Points, in no order, along strands that fork and pass close to each other.
Two points are linked if the straight distance between their rows is under 30.1. Some points are linked to none.
Dadu: [ 19  -9  -1  13  28  -8  -5 -14 -13   8  -2 -27  -9   7   5 -10  -6   9
   5  -6  -9  -5]
gesek: [ -4  -3  -1  11 -20   5   6   5  -9  -9  20  -8  -6  17  18  -3 -15   8
 -19   4  -5   1]
Tufif: [ 18  -2   4   1  30 -10 -12   7 -11  12 -11 -18  -3   2  -9   2 -10  -5
  15   9  -3  -3]
Pag: [ -4   5  -5  -3  -6   2  -5  -2   6   8   6  13   4   4  -6  -3  10   0
  -4 -12   4   0]
Feso: [ 11  -1  15   3 -12  -8  -6  14  22   1   7 -18   8   6 -15   2  -8 -10
  21  15  11   2]
lutig: [-19   1 -10   7 -29  10   0   5   7  -3  19   2   3   8  15  10   3   9
 -26  -3   3   4]
far: [  6   2   7  -2 -15  -3  -8  25   6  -4   8 -12   6  17  -6   4 -10 -13
   6  21  -1   3]
kaba: [  8 -16   8  16 -12   0   4  -5   8  -2  17 -16   0   0   9   1 -12   5
  -9   0   6   1]
fofip: [  6 -11   4  14  -5   4   8  -7  -9 -10   6   3  -8   6   9  -3  -6  10
 -11  -6  -2   4]
sivap: [ -1  11  -5 -14  -3   6  -8   7   0   5  -2  16   4   3 -12  -4  12  -3
  -3  -5   0  -2]
bor: [  5  -1  -7 -13   7  -5 -13   7  21  20   1  -2  11  -7 -17   5   7 -13
   6   4  10  -8]
zok: [-11  12  -5   8 -32   2  -3   6   6   3  21  -8   4  19  12  -1  -6   2
 -11  -7   2  -3]
rok: [ -1   6   1   9 -25  -3  -2  -7  17  13  23  -9   3  11   5  -7  -2   0
   3 -18  10  -6]
gosig: [ -5   3   0  13 -29   6   2   1  -1  -2  21  -8  -3  20  15  -7 -11  12
  -8  -7  -2  -3]
maf: [-10   9 -12 -23   7   1  -8   6  18  24  -3  17  10  -9 -11  -6  17  -7
   7  -4  11  -5]
tib: [-14  20 -16 -13  12   0   4 -13  -2  12 -15  24  -1 -10  -6  -2  20   3
   5 -18  -2  -8]
fos: [-19   4   9  -2 -33   3  -5  13  26  -4  22 -16   7   9  -1   1   4  -1
   3   7  12  10]
soru: [  3  -5   7   1 -20  -5  -6  14  24   0  13 -19  10   1  -6   8  -2 -10
   9  13  13   3]
Sufez: [ -2  -6  -1   6 -12   7   2  11 -14 -14   8  -1  -5  13  16   1 -13   4
 -19  10 -10   2]
lumag: [  1   9 -15   3   9   1   6 -14 -13   7  -8  13  -5   8   3   2  12   7
  -4 -23  -8  -6]
Lim: [ 20 -16   2  10  10 -10  -3   6   3  10   4 -21   1  -1   1   7 -10 -11
  -3  12  -2  -5]
dek: [-21  11 -15 -18   0  -1   9  -4  13  17  -7  39   6  -4  -2  -4  29   4
   9 -12   3  -4]
gaz: [  9  -5  -2 -13  10  -3 -10  16  14  10  -6  -3   8 -16 -17  11   4 -13
   5  14   6  -2]
Simar: [  2   2 -15   4  13  -5   0 -18   3  25  -1   6   0  -2   5   3  16   4
  -3 -27   4  -6]
zuded: [ -7  -8  15   7 -15   6   7   1 -11 -25   3   2  -8  12   9  -6 -12  11
  -4   8   0  10]
kufe: [  5 -22  14  12  -4  -9  19   6   1 -11  10 -26  -8  15  24 -10 -26   5
   3  16   2  -3]
lek: [ -5   6  -8   4 -22   1  -3  -2  12  11  20   1   4  14   9  -5   0  -3
  -8 -12   8  -5]
funeb: [ 12   6 -15   7  13  -2  -7 -12 -16  12  -4   0  -6   7   6  -3   6   5
  -6 -20  -9  -8]
Gozok: [  3   1  -1  -3   8   3   4  -3 -22 -16 -13   9  -2 -11  -2   1   1  -2
  -6   8 -10   5]
Gurin: [  4   0  11  -4  -5   3  -9   3   3  -6   1   4   3   1 -12  -4  -1  -2
   9   6   5   4]
zat: [-15  14 -21 -22  23   3   0  -6  -4   9 -20   9   9 -36 -11   5  16 -15
   0   4  -4  -6]
vov: [-23  -3  20   3 -31   9   0  11  10 -24  13 -11  -3  12   3   7  -4  11
  -5  15   5  18]
pugu: [ -7  22  -3  -3  16   7   1 -18 -23  -7 -24   7  -6 -18 -14  -4  10   9
  14 -14  -9  -1]
nagag: [-16   9 -19 -12  -1   0  11  -4  -1   2  -7  31   7  -8   1   4  18  -3
 -13 -10  -5   1]
Sata: [-12  11 -22 -19  15  -2  -2  -8  -4   7 -15  17   7 -24  -6   4  16 -14
  -7  -3  -5  -5]
Zub: [ 13  -1  15   2  26   0  -6  -4  -1   2 -16 -10  -4  -8 -14  -5  -8   4
  28   6   2   1]
vutil: [ 15 -17   5   3  16  -6  10  17 -17 -14  -5  -8  -4   7  13   4 -19  -3
  -8  24 -10  -1]
bodar: [  0  15   5   1  13   3   7 -18 -25 -13 -21  10 -10  -8  -6  -8   3   9
  10 -11  -8   4]
fedok: [  9   0   2  -3  20  -1   0   3 -18 -10 -16  -1  -3 -13  -5   2  -8  -8
   0  15 -11  -1]
Tinuf: [ -9  10  -1 -18   7   5  -4  -7  14  12  -8  19   0 -18 -19  -8  20   3
  18 -13  10   1]
sok: [ 14 -16   9   2  18  -5   8  11  -2 -13 -14  -9  -1 -11  -3  10 -14  -8
   7  24   0   4]
seka: [  1   5   0  -9  33   2 -16  -7  -2  16 -15 -10   2 -26 -14   8   6   2
  22  -4   1  -2]
kedoz: [  4  -3   0  -7  -8  -6 -10  14  27  14  10 -10  12  -2 -15   6   2 -14
   8  11  12  -3]
zaz: [-22  -3  -2  -3 -26  10   7   1  15 -10   9  17   4   0   3   5  16   8
 -15  -8   7  13]
datu: [ -5   4   7   1 -30  -3  -9  17  29   0  20 -20  10   8  -1   4  -3 -11
   7   8   7   3]
laf: [ 10  -5   5  -5  22  -2   2  13 -10 -10 -18  -3   1 -16  -8   9 -12 -11
   4  26  -6   4]
Rifim: [-17  12 -24 -10  -1  -5  18 -10  -1   8 -10  35   2   1   7   5  18   3
 -10 -17  -6  -8]
Sez: [  0 -11  14  19 -22  -1   2  -5  15  -6  21 -24  -1   5  11  -3 -17   6
   0   2   8   2]
bok: [-13  11 -22 -20   5   3  -3   4   1   7  -8  27   8  -9  -4   0  14 -11
 -10  -3  -3  -4]
gegis: [  1   9   9  -7  16   6  -4  -8  -4  -5 -18   4  -3 -22 -19  -3   4   1
  16   0   3   3]
febov: [-15   9 -14 -17   3  -3   2  -1  20  29  -2  27   7  -1  -1  -7  24   0
   8 -12   9  -6]
tabut: [  6  -5  -7   0  -2  -1 -11   5   6  13  10  -4   6   0  -2   7   0 -13
 -11  -1   2  -6]
mas: [  1   3  11   1  13   6   3 -15 -11  -9 -16   4  -8 -14 -11  -7   4   9
  14  -6  -2   5]
tet: [-22  19 -17 -23   7  -2  10  -9   4  12 -18  34   5 -16  -8  -3  26   1
   6 -12  -2  -7]
runul: [  3 -13  15   7   9  -1  18 -11 -17 -27  -7   1 -10 -10   9  -7 -13   9
   1   9  -5   9]
rila: [ 15  -7   1  14  -9 -11  -1  10  -4   5  20 -29  -3  20  18  -7 -22  -7
  -2   6  -6 -10]
gis: [-11  -8 -13  10 -24   6  11  -5   1  -1  17   2   0   6  20   8   0  11
 -28 -13  -2  -1]
Tiso: [-17  14 -14  -3 -12  -2  20 -14   0   5  -6  36   1   5   7   9  16  14
  -5 -26  -5  -6]
seru: [  5   5  -4  -4  25   2 -15  -6  -5  15 -11  -4   0 -12 -13   2   5  -2
  12  -8  -2  -3]
gavik: [ 13 -10  11   4   8  -8   4  15 -10  -8  -3 -11  -4  16  10  -3 -21  -3
  -1  19  -4  -1]
zimur: [  6  -2  -2  12 -16  -2  -3  16   1   3  22 -23   4  18  18   1 -18  -7
 -11  11  -5  -8]
Rir: [ 18 -17   1   6  18  -5   2   5  -6   0  -6 -15   0  -9   1   7 -12  -8
  -2  13   0  -1]
numu: [ -4  -2   1  -1  -2   3  12  -9 -13 -22  -9  14  -3 -17  -2   0   5  -2
  -9   0  -9   9]
Vubef: [ 12   5  14   0   3  -3  -8   4 -11  -3   0  -7  -5  20  -4 -12 -13   1
  14   8   0  -1]
niba: [-16   0  -3  -5 -14   5   8  -5   9 -14  -1  20   3  -8  -2   4  14   5
 -10  -6   5  10]
Zofel: [  5 -24  15   1   9  -6  13   9  -1 -24  -9  -3   1 -12   5   7 -13  -5
  -2  25   1   9]
danol: [  8 -23  13  12   2  -1  11  -1  -5 -13   7 -15  -8   7  16  -6 -18   6
  -6  10  -2   2]
dum: [ -4   1 -11   0   3  -1   0 -11  13  19   3  14   7   0   3  -1  15  -2
  -3 -19   7  -5]
Lof: [  4  10 -16  -9  16   4 -12  -1 -17   6 -11   8   0  -4  -4   0   6  -4
  -7  -5  -9  -3]
Mibe: [-28   1  -5  -5 -30  10   1  12  18  -5  17   6   5   8   9  10  10   5
 -18   1   6  10]
gor: [ 12  -1  -9 -10  21  -2 -12  12  -2   7 -11  -4   6 -12 -14  12  -1 -15
   0  13  -5  -2]
duv: [ 13  -1  18   4   3  -8  -9   3  15   6  -1 -20   1   3 -16  -2 -11  -4
  26  11  11  -1]
bir: [ -2  -1 -12 -13   6  -1  -9   3  19  19   1   7  10 -10  -5   3  14 -12
  -5  -1   9  -4]
mokor: [  6  -2   3   6  -2   5   0  -7 -11  -2   0   3  -5   7   1  -6  -2   7
  -3  -7  -3   0]
vok: [  6  -3  14  -2  -8   2  -5  14   2 -11   3  -6   1   9  -4   1  -6  -4
   6  15   1   5]
Vir: [ 10 -25   6  20   1  -1  11  -8  -3  -3  12 -17  -7  -2  17  -3 -13   4
 -12   1  -2  -1]
Sida: [  5   2  -1   4 -19  -2 -10  17   5   3  16 -18   7  18   2   4 -12 -12
  -6  13   0  -3]
nodo: [  2 -19  19   4   3   1  11  -2  -4 -25  -7   2  -4 -11   0  -3 -10   3
   2  15   3  13]
Kopet: [ -1  15 -11  -6  22   0 -16 -12  -4  19 -12   6   0  -9 -10  -2  15   2
   8 -18   0  -7]
nus: [-12  -5   1  -3 -11   7  10  -6  -2 -25  -2  16   0 -17  -1   5   5   5
 -13   1  -3  12]
muko: [ 18  -5   3   9  29  -7  -7  -5 -13   7  -9 -21  -9  -1   1  -2  -8   2
  10   1  -3  -2]
Bilib: [  2 -15   8  14   2   3  15 -10 -19 -22  -2   3 -12  -3  11  -6  -7  12
  -9  -1  -9   7]
tezur: [  5   1  16  -1   9   2   4  -1 -20 -21 -14   4 -10   9   2 -12 -12   4
   9   9  -6   6]
detud: [  6 -14   1   3   1   2   7  12 -18 -16   1  -3  -6   5  13   3 -13   0
 -16  16 -12   2]
suto: [ 15  -2  18  11  -6  -9  -4  -8  14   6   7 -23   0   9  -5  -9 -15   0
  22   1  10  -3]
Berov: [ -3   1   5  12 -25  -4  -2  -4  20   6  22 -21   4   5   7  -4 -10  -2
   2  -7  10  -1]
zan: [-13   2   3 -15 -21   7  -6  10  18  -7  12  11   9   4  -9   1  15   0
  -5   1  11   7]
Vubo: [ -3   7 -19   4   7  -4   9 -16  -3  21  -2  19   0   5  12   6  17   8
  -9 -27  -5 -11]
nuriv: [-13   2 -10   5 -14   1  17 -15   2   0   2  26   1   5   9   8  10  13
 -14 -22  -2  -1]
Givan: [ 12   4  12   7  -7  -5  -7  -2   3   3   6 -12   0  14  -6 -12 -12   0
  15   0   4  -2]
damid: [  2   1  11 -13   3   5  -6   1   7  -2  -9   6   2 -14 -21  -4   5   0
  14   3   7   4]
losed: [-12  25  -7 -15  21   7  -3 -11 -15   5 -22   9  -5 -21 -15  -4  15   3
  17 -16  -6  -5]
tugu: [ 19 -11   3  11   8 -11   2   3  -8   7  11 -30  -6  15  14  -7 -16  -3
  -2   5  -7 -11]
modig: [ 20 -11  -2  12  10  -8  -5  -2  -2  15   7 -22  -2   5   6   0 -10  -3
  -5   1   0  -7]
beli: [-20   0  16   4 -31   6  -4  13  19 -14  17 -20   3   7   3   8  -2   4
   0  14   5  15]
zesa: [ 18   1   1  -4  22  -5 -14  18  -5   7 -10 -12   1  -2 -11  12  -7 -14
   8  16  -3  -1]
Gol: [-14  -6  19   6 -22  10   6   4  -2 -28   7   2  -6   7   4   1  -3  13
  -5   7   7  19]
giziv: [ -5  -8 -11   7 -11   3  10  -8  -1  -1   8  16   3  -1  15   7   7   4
 -22 -15  -2  -3]
pavil: [-10  22 -16  -6  24  -2  -4 -17  -2  21 -17  14   0 -10  -2   1  23   7
   9 -24  -1  -9]
zigo: [ 16  -5  -5  17  15  -4  -1 -14 -13   9  -2 -12 -12   8   8  -8   0   8
  -4 -15  -8  -8]
Vegu: [ 10   5  15  -6  13   1  -6   3 -15 -10 -13   4  -7  13  -8 -11 -10   3
  16   9  -4   4]
kigar: [ -2   3   7   1 -12   6   1   1 -10 -19   1   9  -5   9   0  -3   0   6
   0   0  -2   8]
Mene: [ -3  20 -12 -10   3   7  -5  -1 -13   1  -9  21   0   2  -4  -3  11  -4
  -5 -10 -10  -5]

A fork is a point with three links, a tip a point with one. Leave the first point through the second and follow the links. Name the first fork or tip that comes.
tugu / rila: losed
Berov / rok: gavik
gavik / vutil: kufe
zaz / Mibe: zat
bok / nagag: sok
zigo / funeb: Lof
Zofel / nodo: soru
soru / Feso: tezur

Follow the links from the first point to the second, and from the first to the third. Name the last point that the two ways share.
gor / beli / tezur: soru
Tiso / fofip / far: sok
gis / far / mokor: sok
tet / soru / zesa: bor
Tufif / seru / zuded: bor
maf / Givan / sok: soru

Name the points in between on the shortest way along the links from the first point to the second, in order.
nus / duv: numu, Gozok, fedok, laf, sok, Zofel, nodo, runul, Bilib, fofip, mokor, kigar, zuded, Gol, vov, beli, fos, datu, soru, Feso
giziv / Gurin: gis, lutig, Mibe, zaz, niba, nus, numu, Gozok, fedok, laf, sok, Rir, Lim, modig, tugu, rila, zimur, Sida, far, vok
Sufez / danol: gesek, gosig, zok, lek, rok, Berov, Sez, kaba, Vir
Simar / tezur: Vubo, lumag, funeb, zigo, Dadu, muko, Tufif, zesa, gor, gaz, bor, kedoz, soru, Feso, duv, suto, Givan, Vubef, Vegu
